Points, in no order, along strands that fork, close into loops and pass close to each other.
(in the rows, 128 means zero)
Two points are linked if the straight distance between their rows is under 88.6. Some points are linked to none.
q955: [141 133 119 117 108 137 133 143  92 156 145 130  90 121  74 114  95 113
 102 164 122 104 113]
q273: [138 121  57 121  92 122 150 138  87 101 118 130 148 134 180 128  63 172
 111 141  78 119  65]
q873: [110  94 131 115 142 111 105 111 162  98 131 118 151 125 189 119 121 142
 158 129  91 158  93]
q428: [106 125 116 150 117 139  95 130 135 103 115 108  77 139  98 151 141  59
 148 133 115 127 128]
q980: [120 107  44 134  91 115 140 148 102  79 112 121 135 143 197 148  80 133
 112 129  71 127  79]
q616: [ 60  97 104 152  65 112 133 103 112 107 117 118 165 149 197 171 145 126
 140 151 135 210 147]
q44: [116 136 132  82 139 140 104  85 143 134 101 153 189 129 169  59  93 180
 127 105  91 153  99]
q114: [175 128 143  93 152 135 119 105  91 186  95 146 179 150 101 115  98 137
 142 140 142 118 123]
q556: [185 144 179 128 115 167 156 130 121 137  83 162 126 134  79  96 187  83
 140 137 138 138 183]
q53: [144 129 143 128 129 139 127 134 111 110  97 123 127 141  97 136 177  78
 142 140 143 167 172]
q914: [ 88 103  53 142  68 108 147 128 123  94 150 122 147 128 194 111 107 165
 108 150  97 165 102]
q850: [117 152 127 141 155 151 120 133 122  93 125 103 109 115 105 140 176 123
  73  90 154 154 182]
q732: [ 87 128 129 111 140 127  85 139 132  99 161 109 104  99 136  95  98 164
 110 123  70 151  95]
q635: [190 133 154 116 113 158 153 140  94 158  92 144 137 143  77 103 164  85
 143 162 153 133 158]
q585: [116 147 142 103 150 158  96 133 113  93 106 106 139 121 114  92 152 139
  96 102 104 193 163]
q519: [136  91 124 136 138 124 123 124 148 107  89 111 108 141 116 154 138  73
 211 150  91 118 105]
q63: [114  87 136 134 111  90 130 129 154 120 171 133  88 124 163 136 135 137
 143 176 151 134 114]
q787: [156  98 157 112  85 130 155 105 106 168 129 161 104 133 111 107 105 123
 140 204 131  93 103]
q901: [ 94 121  78 138 126 112 108 171 121 103 149 120  94 102 166 143  68 143
 102 115  86 111  87]
q788: [160 141 177 125 173 131 138 116 179 118 115 146 118 116 127 134 176 117
 169  89 158 100 156]
q693: [136 170 155 122 104 145 168 141 100 164 140 143 109 111  79 118 154 177
  47 135 175 118 181]
q204: [122 132 110 140 151 124 150 176 129 113 111 110 114 137  51 161 101  83
 193 111  46  73  70]
q455: [136 118 179 153 115 160 107 139 166 109 123 148 111 113  88  96 168  72
 193 129  84  72 106]
q254: [138 126 165  98 113 117 174 122 122 155  93 154 194 139 184  95 155 173
 114 118 147 194 178]
q191: [128  86 128 100 112 123 126 127 108 144 136 140 110 118 147 119  71 179
 137 165  85 127  78]
q947: [ 91 132 121 147 141 130  95 107 147  96 116 122 147 134 169 169 153 119
 138 120 151 187 150]
q306: [171 133 153 127 141 116 133 108 154 156 147 147 128 122 115 148 140 110
 174 147 172  75 114]
q957: [109 104 148 133  95 129 134 138 138 119 175 151  40 102 126 113 108 120
 130 161  94  85  90]
q673: [141 151 100 135 151 135 130 182 101 135 112 100 107 132  39 146  92  89
 155 110  66  72  77]
q208: [ 97 118 126 110 102 124 114 129 132 132 171 134 131 105 147  91  94 198
 102 149 118 158 122]
q479: [115 128  77 122 112 118 124  96 140 132 168 152 173 105 171 113  49 217
 121 134 119 110  83]
q682: [ 90  95 131 143 102 113 126 105 117 112 102 106 143 158 184 175 159 101
 161 167 145 200 142]
q902: [179 100 137 111 145 129 130 126 115 144  92 118 150 153 121 118 144  89
 178 158 131 150 131]
q390: [143  82 104 134 135  85 152 151 135 117 132 123  90 128 164 190  89 121
 173 143  99  73  57]
q300: [115 137 146 162 118 135 117 124 174 112 190 142  77 104 111 126 141  93
 148 123 118  59 100]
q829: [118 133 134  97 146 126 104 101 157 113 129 129 177 121 179  90 114 160
 144 114  87 153  95]
q276: [128 139 175 128  96 140 180 140 109 135 100 141 128 133 100 134 215  90
 118 146 145 172 218]
q733: [106 114 121 117  62  94 166 139 122 151 153 125 179 129 178 129 168 193
 118 152 156 173 157]
q991: [ 88 103 119 115 109 128 113 136 128 100 157 128 118 103 173  89  88 190
 117 146  82 156  98]
q205: [109  63 111 133  88 115 152 128  99 114 114 103 126 151 179 134 139 117
 146 189 102 181 107]
q860: [134 131  98 174 135 121 134 153 148 119 125 114 103 131  76 172 120  52
 179 113 102  55  90]
q890: [ 96 165 133 115 179 133 101 121 130 142 157 107 158  97  95 132  61 179
 124  97  72  86  85]
q218: [191 154 135 111 141 141 145 134 102 155 107 137 139 141  79 125 142 119
 124 145 162 117 151]
q852: [119 153  91 135 146 105 108 120 158 107 165 130 170 109 174 135 121 176
 102 104 159 153 129]
q446: [142 146 177 175 105 159 147 124 156 102 149 170 108 117 116 130 202  88
 126 134 171  86 165]
q487: [148 178  73 117 129 148 126 121 116 102 116 129 201 128 140 118 139 152
  80 114 141 179 142]
q260: [157  68 166 114 106 123 164 111 123 136 113 131 106 150 146 101 146 103
 183 198 122 133 115]
q950: [138  56  93 146  80  90 178 149 103 126 143 125 106 151 199 161  95 148
 126 169 128 122  83]
q967: [ 57 130 104 148  80 106 135 156 113 130 143 109 116 145 131 153 153 104
  68 128 162 167 175]
q157: [105 120  77 128 100 130 124 185  71 135 127 114  94 131 119 114  71 130
  71 136  86 137 109]
q735: [105  93 165 120 136 107 113 115 173 117 163 131 109 114 169 121 143 150
 149 144 148 152 128]
q17: [ 79 141 109 168 117 126 106 137 145 105 156 105  75 141 116 151 129  65
  92 101 163 112 145]
q670: [120 115 167  70 132 140 101  97 122 154 100 157 169 142 165  56 100 168
 125 116  97 176 119]
q485: [126 137 143 116 107 118 135 127 124 151 166 142 102 120 100 112 122 164
  91 151 161 123 144]
q501: [141  82  95 128 109  97 154 154 100 110 128 128  90 142 192 174  75 146
 134 144 114  90  70]
q550: [104 123 150 136 135 123 113  96 146  91  92 134 154 135 176 180 161 111
 166 123 162 201 179]
q729: [107  88  79 133  81 122 145 194  66 106 104 118  89 147 151 133  81 115
  72 146  83 143 109]
q35: [164 140 166 101 105 132 179 135  94 184 103 150 151 139 102 113 165 140
 111 167 172 143 180]
q343: [110  94 107 137 148  98 128 156 150 103 131 120  88 129 143 187 104  99
 181 128  82  88  71]
q544: [131 116 122 102 140 120 113 106 123 158 128 135 159 120 137 118  61 175
 134 143  95 105  78]
q867: [116 179  79 141 175 123  96 130 151 107 173 103 168 114 141 155 106 151
 119  74 125 119  92]
q178: [ 82 106 134 160  84 163 112 135 136  78 124 138  38 130 104 136 134  54
 131 139  70  95 114]
q392: [108 158  85 148 172 128 106 154 127 117 155  83 125 118  80 155 100 104
 133  88  95  91  87]
q223: [166 126  79 149 126  96 136 146 137 155 149 113 110 139 124 177 110  76
 146 139 174  76  93]
q302: [193 136 154 114 164 108 159 107 140 187 108 163 159 127 148 152 134 150
 140 125 204 108 155]
q340: [ 99 106 168 131 160 102  97 110 195  96 145 128  94 120 167 133 158 118
 172 126 122 133 128]
q117: [156 136  94 118 133 133 118 147  99 150 121 114 111 127  81 132  98 102
 120 142 109  96 101]
q760: [143 132 174  94 163 134 108 121 143 138 121 131 121 126 123  95 137 130
 144 120 129 138 139]
q344: [152 122 194  99 120 160 115 109 126 150 112 151 109 128  72  71 120 109
 166 149  94  93 123]
q659: [ 67 150  88 165 139 126  71 113 141  96 138 103 116 143 148 180 123 110
  96  83 163 158 145]
q639: [132 126  91 163 160  94 125 143 161 125 131 106 132 141  93 199 122  71
 196 113 122  70  78]
q261: [190 152 118 128 184 121 141 115 150 161 116 149 181 118 162 163 131 164
 124 106 195 115 143]
q419: [151  99 136 101 100 130 147  89  77 194 101 145 193 161 151  98  91 177
 123 174 125 142 125]
q535: [180 145  93  98 149 153 122 122  95 138  88 117 199 153 131 117 127 116
 130 129 128 173 127]
q421: [105 104 108 120 121 108 126 183  99  91 127 127  65 117 158 138  74 138
 108 123  57 118  86]
q532: [ 97 150  80 159 148 124 104 154 126 125 155  87  85 122  95 155  97  73
 101  83 119  86 108]
q699: [109 110 160 102 123 114 126 111 156 121 134 144 167 127 201  73 135 182
 132 128 130 190 140]
q22: [111  76 185 109 113 107 139 110 138 124 120 135 129 140 176 100 169 115
 169 166 128 194 157]
q968: [133 122  91 110 138 115 124 123 119 133 131 135 159 110 163 141  50 183
 145 128  72  99  54]
q969: [120 151 129  98  82 126 170 130 115 138 111 149 209 138 166  81 154 198
 105 133 130 193 171]
q93: [ 80 126 139 185  81 173  97 133 144  87 129 127  58 126  90 129 149  35
 134 114  99  88 134]
q375: [156 150 149 179  94 179 126 134 138 106 152 155 102 128  92 121 185  75
 124 129 152  75 149]
q165: [ 87 157 123 137 136 144  98 140 110  92 143  98  99 131  91 123 154 114
  71 104 124 168 170]
q158: [150 129 177 103  95 118 182 144 105 154 107 139 140 139 102 121 194 112
 123 166 147 158 187]
q215: [ 75 140 129 138 100 136 114 146 123 104 165 112  50 118  92  87 133 100
  72 132 113 133 143]
q823: [159 122 134 127  91 153 147 132 102 157 137 152 101 131  82 118 117  93
 136 183 127  77 104]
q401: [189 124 164 117 147 114 159 113 158 166 122 159 139 135 142 136 143 116
 179 144 192  92 140]
q255: [161  79 154 112 119 103 149  86 124 182 128 144 127 135 152 134  87 161
 167 181 146  85  95]
q184: [ 65 164  55 160 132 121  82 129 136  81 151  95 138 130 155 144 114 125
  80  78 132 158 131]
q398: [123 122 158 147 108 141 125 127 162 131 171 156  71 103 116 125 112 110
 151 150  96  43  79]
q236: [177 139 114 153 134 108 139 125 155 151 163 139 109 127 110 167 134  88
 161 147 182  62 101]
q310: [129 101 106 131  90 112 153 145  91 146 136 112 117 144 117 136 145 102
 117 179 141 151 124]
q858: [163 142 128 124 169 137 111 137 124 116  94 114 144 132  94 140 162  97
 141 116 139 152 158]
q94: [108  88 117 147  73 131 145 159 116 122 129 134  59 143 119 134 119  77
  98 157 105 113 117]
q765: [129 102  84 137 144 115 115 118 137 109 119 109 145 140 175 173 119 105
 170 143 109 140  89]
q301: [115 101 122 107  89 119 142  85 136 135 142 156 172 121 192  78  79 216
 134 154 111 148 102]
q770: [ 92 116  62 153 123 102 122 174 127 130 176 118  92 107 166 133  54 142
  80 111 119  89  92]
q842: [ 85 153 112 156 149 138  87 101 135  95 103 112 125 142 131 189 148 100
 133 100 160 166 159]
q994: [175 165  95 133 174 125 134 131 125 137 132 126 175 118 138 160 141 151
 102 108 187 131 146]
q803: [150  91 190  82 132 109 140 113 123 170 102 171 159 150 175  73 130 157
 148 113 146 169 145]
q137: [146 183 124 140 177 166 123 138 109 104 125  88 122 119  36 132 162 118
 122  55 135  83 146]
q869: [119 170  99 126 133 149  96 154  86 133 157 100 108 110  68 103  97 134
  67 117 115 129 124]
q933: [108 151 122 109 129 152 121 132 111  94 103 123 177 138 138  97 159 158
  85 122 111 218 165]
q528: [ 83 103 106 160  76 101 152 168 143 136 177 129  53 122 143 130 105 105
  75 149 141  99 126]
q13: [129 183  97 128 172 117 109 115 162  98 151 123 187 106 161 132 125 171
 108  71 136 138 115]
q686: [125 101 141  96 143 129 115 132 131 122 122 117 111 119 138 111  99 149
 156 150  67 133  84]
q3: [117 116 105 126  80  95 148 141 127 156 177 126 150 120 164 128 130 178
 108 164 174 154 130]
q840: [105 143 116 105  86 129 154 123 105 113 115 131 199 144 151  90 153 162
  99 141 108 215 153]
q643: [123 147 154 186  89 194 111 136 124  88 129 144 106 135  83 129 205  58
 112 114 143  93 168]
q48: [ 81  76 123 148  83 137 128 134 128  83 107 132  56 149 125 150 130  66
 133 160  84 130 123]
q739: [169  89 141 104 133 105 134  84 120 184 112 139 172 155 176 131  76 164
 169 165 137  98  86]
q712: [113 141  81 129 118 107 116 112 159 109 177 139 164 102 185 112  96 194
 123 129 132 138  96]
q123: [ 97 101 125 117 114 119 118 155 128 108 151 131  48 102 126 121  89 130
 113 142  67 110  95]
q602: [185 171 129 128 187 161 149 117 110 158  96 126 154 110  93 137 129 177
  72  80 174 120 165]
q761: [ 87 131  91 158 115 115 112 143 119 123 137 105 108 145 122 158 138  84
  82 124 164 157 149]
q696: [136 182 121 123 183 144 124 117 149 100 129 123 171 105 150 120 138 189
  80  64 135 145 144]
q979: [120 141 168 113 171 149  86 124 149  91 101 103 120 132  86  95 161 104
 163  93  90 145 149]
q749: [116 148 140 148 117 128 115 132 146 117 176 131  69 114  93 112 137  99
 112 125 136  87 125]
q600: [137 159 125 116 154 166  95 145 102 110 119  96 112 131  48  97 147  98
 115 115 102 131 138]
q466: [114  81 143 111 113 116 131 120 122 117 123 115 139 140 182 109 147 136
 164 178 104 187 126]
q210: [109 147 135 181  86 187  93 122 126  84 116 126  94 135  65 131 182  39
 146 111 119  98 150]
q705: [193  94 161 121 134 121 135 119 145 143  82 145 137 150 130 115 166  69
 212 139 151 130 146]
q382: [101 104 154 150 138 108 111 111 187  98 157 127  70 115 146 172 155  87
 181 141 133 103 117]
q21: [ 75 123 124 145  86 108 128 150 137 123 184 126  56 115 123 109 124 113
  78 136 132 132 125]
q611: [187 140 185 136 147 162 179 129 136 137  70 157 121 114  97 106 187 105
 134 102 156 128 197]
q40: [131 139 198 102 151 150  99 127 156 123  96 115 117 133  72  74 151  97
 186  85  85 119 127]
q198: [179 153 111 121 148 125 133 131 103 157 132 136 166 135 108 155 126 146
 109 137 185 132 145]
q146: [ 96 105  64 133  89 129 130 127 113  75 120 122 145 133 184 131 100 135
 113 140  73 171  87]
q140: [183 162 139 140 164 148 188 123 110 161 105 139 128 102 101 147 154 164
  70 110 186 122 182]
q652: [170 109 159  96 156 100 122  75 130 198 109 161 169 152 125 137  98 140
 169 136 160  64 117]
q736: [169 134 146  98 168 126 103  84 116 198 101 145 181 149  88 129  83 145
 145 127 133  74 127]
q561: [109  88  98 123 126 145  97 142 104  86  78 100 111 146 136 152 110  92
 151 139  42 162  96]
q919: [120 132 193 140 125 126 153 124 166  99 138 149  95 113 141 124 199 124
 128 126 168 141 191]
q996: [161 164 126 131 189 111 116 129 160 138 147 107 142 125 108 168 133 131
 151  88 159  85 118]
q450: [182 152 119  92 126 129 146  89  95 178  86 163 232 152 149 108 104 172
 116 125 159 146 141]
q420: [113 126 146  95 146 140 109 139 123 129 129 118  97 107  97 101  86 139
 139 135  54 112  83]
q884: [138 152 143 118 158 143 146 111 140 143 126 152 154 102 144 117 130 222
  70  96 171 135 170]
q253: [112  97  93 155  92  86 143 124 126 140 143 112 130 149 179 173 153 104
 130 165 178 160 136]
q118: [123 106 186 116 124 121 142 119 147 107 119 140 109 132 145 119 187 110
 156 150 146 171 177]
q484: [119  84  82 122 108 131 117 164  73  93  94 109  93 148 142 149  89  99
 113 141  64 141  93]
q52: [163 139 133 162 183 152 188 120 135 131  78 114 118  88 129 153 175 137
  97  89 161 149 208]
q514: [141 168 138 163 119 158 122 146 144 116 149 121 113 113  41 119 141  80
 165 102  92  38  93]
q447: [ 43 128  75 163  74 124 119 138 124 126 112  98 124 162 168 167 101  91
  73 123 152 176 149]
q172: [123 137 158  95 183 163  86 120 131  95  83 112 145 134 117  90 160 122
 136  85  91 188 158]
q194: [118 162 127 133 137 161  96 139 117  90 138  96  83 123  55 107 145  76
 121  93  99 104 142]
q698: [125 106 117 123 108 115 122  99 134 156 161 154 168 114 180 107  74 220
 126 163 143 119 111]
q110: [128 102 158 104 142 105 125 110 157 111 119 150 171 135 211 105 148 142
 152 116 135 184 146]
q529: [165 169 174 130 177 153 138 125 157 120 125 129 116 120  85 120 167 124
 148  77 148  77 148]
q486: [158 132 110  98 120 132 127  89  93 166 100 145 214 146 141  98  91 170
 110 148 127 142 112]
q555: [124 125  92 117 147 122 124 155  96 132 132 125 119 107 127 148  60 158
 129 127  64  84  57]
q31: [ 98 100 144 145 102 103 133 114 144 114 156 133  81 132 144 149 162  99
 140 166 156 141 141]
q598: [162 132 159  98 128 125 152 110  88 195  97 157 175 138 101 114 130 174
  97 156 169 136 179]
q298: [104 117 138 122  77 114 138 135 101 163 172 150  85 115 108 107  85 169
  85 177 134 110 125]
q851: [149 104  77 129  84 131 149 118  80 142 118 138 164 139 177 128  53 189
 117 172  95 123  71]
q811: [ 91 125 150 103  87 133 121 133 123 142 159 139 147 113 125  74 116 225
  85 143 130 174 155]
q496: [147 175 127 119 178 164 140 114 131 134 108 142 167  95 145 111 132 217
  54  66 145 150 157]
q154: [ 65 116  72 150  65 112 132 105 131  80 138 121 161 141 194 134 131 150
 117 143 114 202 129]
q744: [114  97 163 121 146 125  97 121 166  99  95 117 106 139 122 128 157  78
 211 129  87 135 129]
q108: [120 113  98 126  83 107 148  92 149 111 144 141 180 134 213  85 112 191
 147 158 120 171 103]
q393: [121 123 159 103 151 114 107 115 151 124 148 127 123 109 147 105 129 162
 133 126 135 141 121]
q180: [112  85  72 158  72  85 170 141 111 137 157 111 143 149 204 153 118 156
 118 169 147 145 106]
q885: [ 64 134  95 168 128 128  82 120 144 112 128  96  80 144 139 184 105  70
 115  97 152 123 128]
q590: [ 65 113  53 158 100 119 109 144 111 105 109 103 122 148 169 158  91  88
  78 115 118 165 124]
q518: [122 114 141 119 139 136 129 158 136 112 106 119  93 120  78 130 108  93
 183 131  45  86  80]
q960: [143 147 108 110 155 130  97 130 122 135 140 108 151 119 121 121 103 142
 124 131 102 141 104]
q706: [119 128  89 142 112  96 123 149 132 148 183 129 128 118 157 140 101 162
  94 144 172 127 108]
q334: [150 137 179 157 145 156 169 117 143 110  82 149 103 114 106 133 203  97
 127 100 158 141 212]
q326: [161 124 157 140  75 135 176 138 122 141 132 163 128 143 107 127 199  68
 148 182 158 120 163]
q358: [155 153 133 113 142 147 175 143 103 148  87 135 183 120 135 121 165 160
  78 107 147 186 193]
q367: [151  60 134 128 100 123 151 116 116 116  96 119  91 153 149 146 148  82
 184 193 108 141 108]
q647: [156 141 123 172 117 143 117 143 155 120 125 127 118 134  64 141 148  51
 188 120 106  52  97]
q925: [154 165 145 157 108 181 114 133 131 118 149 140 107 121  59 107 159  76
 136 118 121  64 120]
q109: [135 144 175 162 140 138 140 114 171  93 143 150  88 108 128 152 200 105
 129 108 174 107 176]
q213: [122 130 111 151 174  98 105 128 161 114 138  99 133 126 113 177 137  95
 185 105 119 106 101]
q636: [127 115 173 135 128 134 113 116 168 105 125 135  96 127 109 107 166  78
 185 136 111 109 131]
q632: [165 141 173  88 142 163 136 135  91 161  65 140 143 145  83  83 149 123
 112 126 133 159 174]
q911: [ 70  96  80 166  62  83 149 132 131 142 140 104 147 158 190 186 146 116
 119 143 171 167 148]
q377: [108 102 145 114 151 114  97  97 164  93 111 128 170 137 205 119 148 124
 177 113 109 181 125]
q127: [102 129 163 100 116 129 129 133 133 125 135 144 153 121 162  82 144 209
 102 131 132 194 168]
q214: [157 149 104 115 165 140 102 129 119 118 110 112 173 140 122 131 133 112
 131 118 123 158 129]
q907: [142 138 101 149 133 102 125 134 136 147 179 129 109 115 126 150 123 128
 108 128 180 103 121]
q985: [104 154  63 134 119 126 108 168  92 136 147 105 108 122 108 111  81 129
  61 114 112 136 115]
q460: [ 76 126  54 162 111 115 104 154 130 112 148 107 123 124 163 141  87 117
  75 105 128 146 119]
q592: [113 111 141 121  87 116 137 137 118 151 172 169  48 102 112 110  82 145
 105 163 108  76  98]
q176: [163  89 121 118 109 111 153 102  97 160 116 135 168 147 183 132  65 177
 151 177 113 115  74]
q100: [142 109 181  83 112 120 158 111  92 173  83 157 180 153 178  68 146 169
 134 134 130 195 160]
q448: [155 169 165 123 166 145 129 122 149 139 139 128 131 122  59 118 132 127
 159  91 136  55 119]
q509: [116 156 120 133 106 130 132 148 119 143 182 126  92 116  87 116 133 145
  63 122 167 120 150]
q458: [178 177  88 108 141 139 149 111 107 140  91 146 222 131 147 119 121 163
  96 112 153 167 146]
q338: [144 140 141 133 174 116 115 119 162 113 145 125 125 122 134 152 152 119
 150 111 161 121 137]
q792: [139 151  95 132 117 116 152 157  93 145 135 121 161 143 127 150 168 136
  78 139 176 172 159]
q163: [132 165 104 130 153 117 108 139 127 137 180 117 107 112 102 137 108 133
 100 107 154  98 111]
q449: [158 106 196  90 155 118 147 116 148 161  97 169 128 135 158 101 149 137
 155 103 163 145 152]
q565: [153  91 125 113 148 132 110 126 124 124  72  99 141 150 115 120 142  74
 200 147  94 148 109]
q564: [147 118 170 155 107 142 121 115 177  99 126 156 117 123 124 132 187  71
 193 149 136  99 144]
q777: [ 96 153 128 126 181 135 100 143 141  98 142  91 135 120  78 135 129 117
 159  84  75 110  99]
q832: [ 97 180 135 115 185 140  92 133 133 110 162  92 155 101  94 112  94 171
 119  66  96 107  98]
q998: [126 153 143 160 172 155 152 119 132 100 108 107  97  97 119 149 178 149
  78  80 165 148 200]
q847: [149  83 192 105 102 117 145  78 131 174 128 171 109 133 126 106  96 139
 166 187 124  72 104]
q221: [ 83 111 150 153 101 127 112 101 164  98 130 137  70 130 145 172 151  72
 165 148 145 133 139]
q570: [142 164  73 103 121 131 119 113 121 114 131 131 198 130 153  95 103 161
 107 127 119 162 112]
q995: [118 135 146 148  90 149 151 136 103 115  88 136 120 148  86 154 202  67
 127 149 154 168 206]
q24: [163 163 110 127 139 147 127 143 100 156 114 115 125 127  32 130  99  92
 150 123  98  67  95]
q876: [149 124 165 130 105 172 115 135 137 131 126 146  93 115  74  91 138  83
 167 152  74  78 100]
q58: [146 155 166 121 137 148 182 114 105 182 105 154 123 110  90 120 151 194
  61 123 181 116 196]
q547: [177 133 186 122 178 124 152 108 158 151  98 161 124 119 144 127 153 138
 151  82 168 113 161]
q339: [130 119 190  99 148 137 120 118 163 148 114 139 115 125  89  83 124 107
 189 111  83  97 100]
q802: [167 148 187 114 197 112 142 120 175 165 109 145 159 141 105 138 141 127
 200  66 149  69 115]
q848: [ 76 137 106 140 119 133  89 152 106 101 150  96  72 117 105 108 117 115
  76 120  99 154 139]
q828: [131 139 136 111 195 119 100 121 166 108 115 114 181 132 148 144 138 122
 172  85 112 139 112]
q502: [110 165 134 129 111 141 160 149 103 137 157 118 101 118  87 112 168 167
  43 108 167 138 179]
q333: [143 178 130 126 189 127 111 122 133 155 156 111 154 120  78 161 100 163
 131  89 144  74 107]
q296: [176 123 203 150 125 153 134 122 172 115 103 179 133 122 124 110 191  70
 200 121 150  84 158]
q248: [138 162 142 119 177 130 111 124 135 153 135 116 143 125  59 133  98 142
 152 105 111  76  94]
q586: [124  97 146 136 135 105 128 107 137 112 107 126 138 144 167 171 164  98
 176 155 172 172 158]
q619: [107 165 137 144 167 144  92 131 137  88 120  78 111 122  50 136 152  94
 154  70  95 102 130]
q704: [125 145  78 118 120 133 110 130 107 135 151 120 160 119 131 116  92 169
  87 132 117 146 103]
q800: [136 174 157 122 170 158 122 118 125 109 155 121  91  96  81 119 140 175
  77  76 152  95 150]
q413: [133 176 111 127 168 126 102 123 121 153 170 117 148  99 108 152  83 176
 100 100 165  85 106]
q921: [162 124 162 170 175 145 191 119 145 128  69 140 117  93 141 158 179 109
 135  81 160 148 217]
q747: [132 116 175  74 142 144 104 119 129 153 104 138 143 142 123  73 118 142
 148 123  97 154 119]
q87: [176 129 167 100 184 101 130 107 158 189 103 149 170 139 121 140 114 137
 183  91 158  78 114]
q927: [136  71 103 130 116 114 135 121 115 110 112 114 116 146 170 159 121 109
 166 170 105 150  95]
q679: [ 97  85  90 149  98  94 146 179 130 140 174 137  64 110 163 135  66 142
  81 139 138  87 106]
q239: [140 175 126 108 134 164 105 145  79 123 134 102 111 131  45  93 128 118
  74 115 121 139 149]
q904: [169 134  89  99 127 139 139  97 102 139 110 129 210 140 156 106 111 136
 133 150 116 158 105]
q379: [104 104 102 142 165 105 104 127 163 102 127 100 134 133 157 185 118 103
 185 116  93 122  77]
q557: [101 128  61 159 112 105 121 152 124 132 156 100 115 137 144 156 103 103
  62 111 168 135 137]
q938: [ 75 152 104 173 134 119 108 134 150 107 181  94  61 118 113 146 109  79
 101  89 143  67 121]
q295: [178 109 191 120 135 132 162 122 150 140  97 173 125 131 130 106 178  82
 191 126 159 122 166]
q162: [144 111 155  95  99 115 153  94  88 194 104 160 205 149 139  97 107 204
 101 152 161 143 165]
q293: [124 141 118  99 159 132 117 146 104 148 121 118 112 119  77 128  60 140
 145 124  60  87  81]
q314: [160 168 135 116 177 151 119 121 116 132 131 121 141 110  96 128 130 171
  86  82 155 111 152]
q56: [165 122 159  91 141 130 122  87  85 193  81 162 171 150  82 103 107 151
 110 147 158 102 169]
q267: [116 104 106 126 152 130 106 154 126  96 109  97 106 128 107 147 107  95
 167 123  52 127  85]
q190: [131 122 160 106 105 103 175 139 131 154 128 139 167 125 160 123 175 182
 115 142 165 179 178]
q491: [ 79  79  73 163  45  94 165 150 107 131 136  95 146 169 202 162 128 124
 108 164 132 159 121]
q554: [ 95 154 149 105 166 134  86 139 138 117 164 108 107  96 106  99 105 173
 114 102  91 121 108]
q683: [ 28 109  82 151  59 107 140 152 126 147 138  90 129 165 162 162 125 106
  65 136 161 168 170]
q887: [159 114  63 142 124 106 140 149 114 166 147 117 124 134 135 169  98 100
 109 145 158 104  84]
q189: [128 153 119 130 140 116 133 127 150 133 151 147 167 108 157 127 135 209
  90 119 181 157 155]
q680: [133 171 142 135 132 144 124 127 126 114 166 129  80 114  81 116 153 129
  86 108 169  89 147]

A fork is a point with three links, a tip a point with one. Leave the first point through the second and follow the links. Name the first fork or tip that comes.
q823; q955: q17
q127; q699: q735
q377; q110: q890
q679; q528: q887
q840; q933: q636
q273; q980: q659
q218; q635: q957
q253; q911: q379
q636; q455: q254

How many points has the smallest loop of links through each point below? Write none if it is on no loop.
q860: 17
q248: 7
q450: 6
q957: 9
q17: 7

A tip is a point with one link. Name the tips that can be reached along the links from each point below, in the order of the rows.
q189: q867, q108
q93: q260, q94, q253
q652: q802
q208: q890
q679: q887
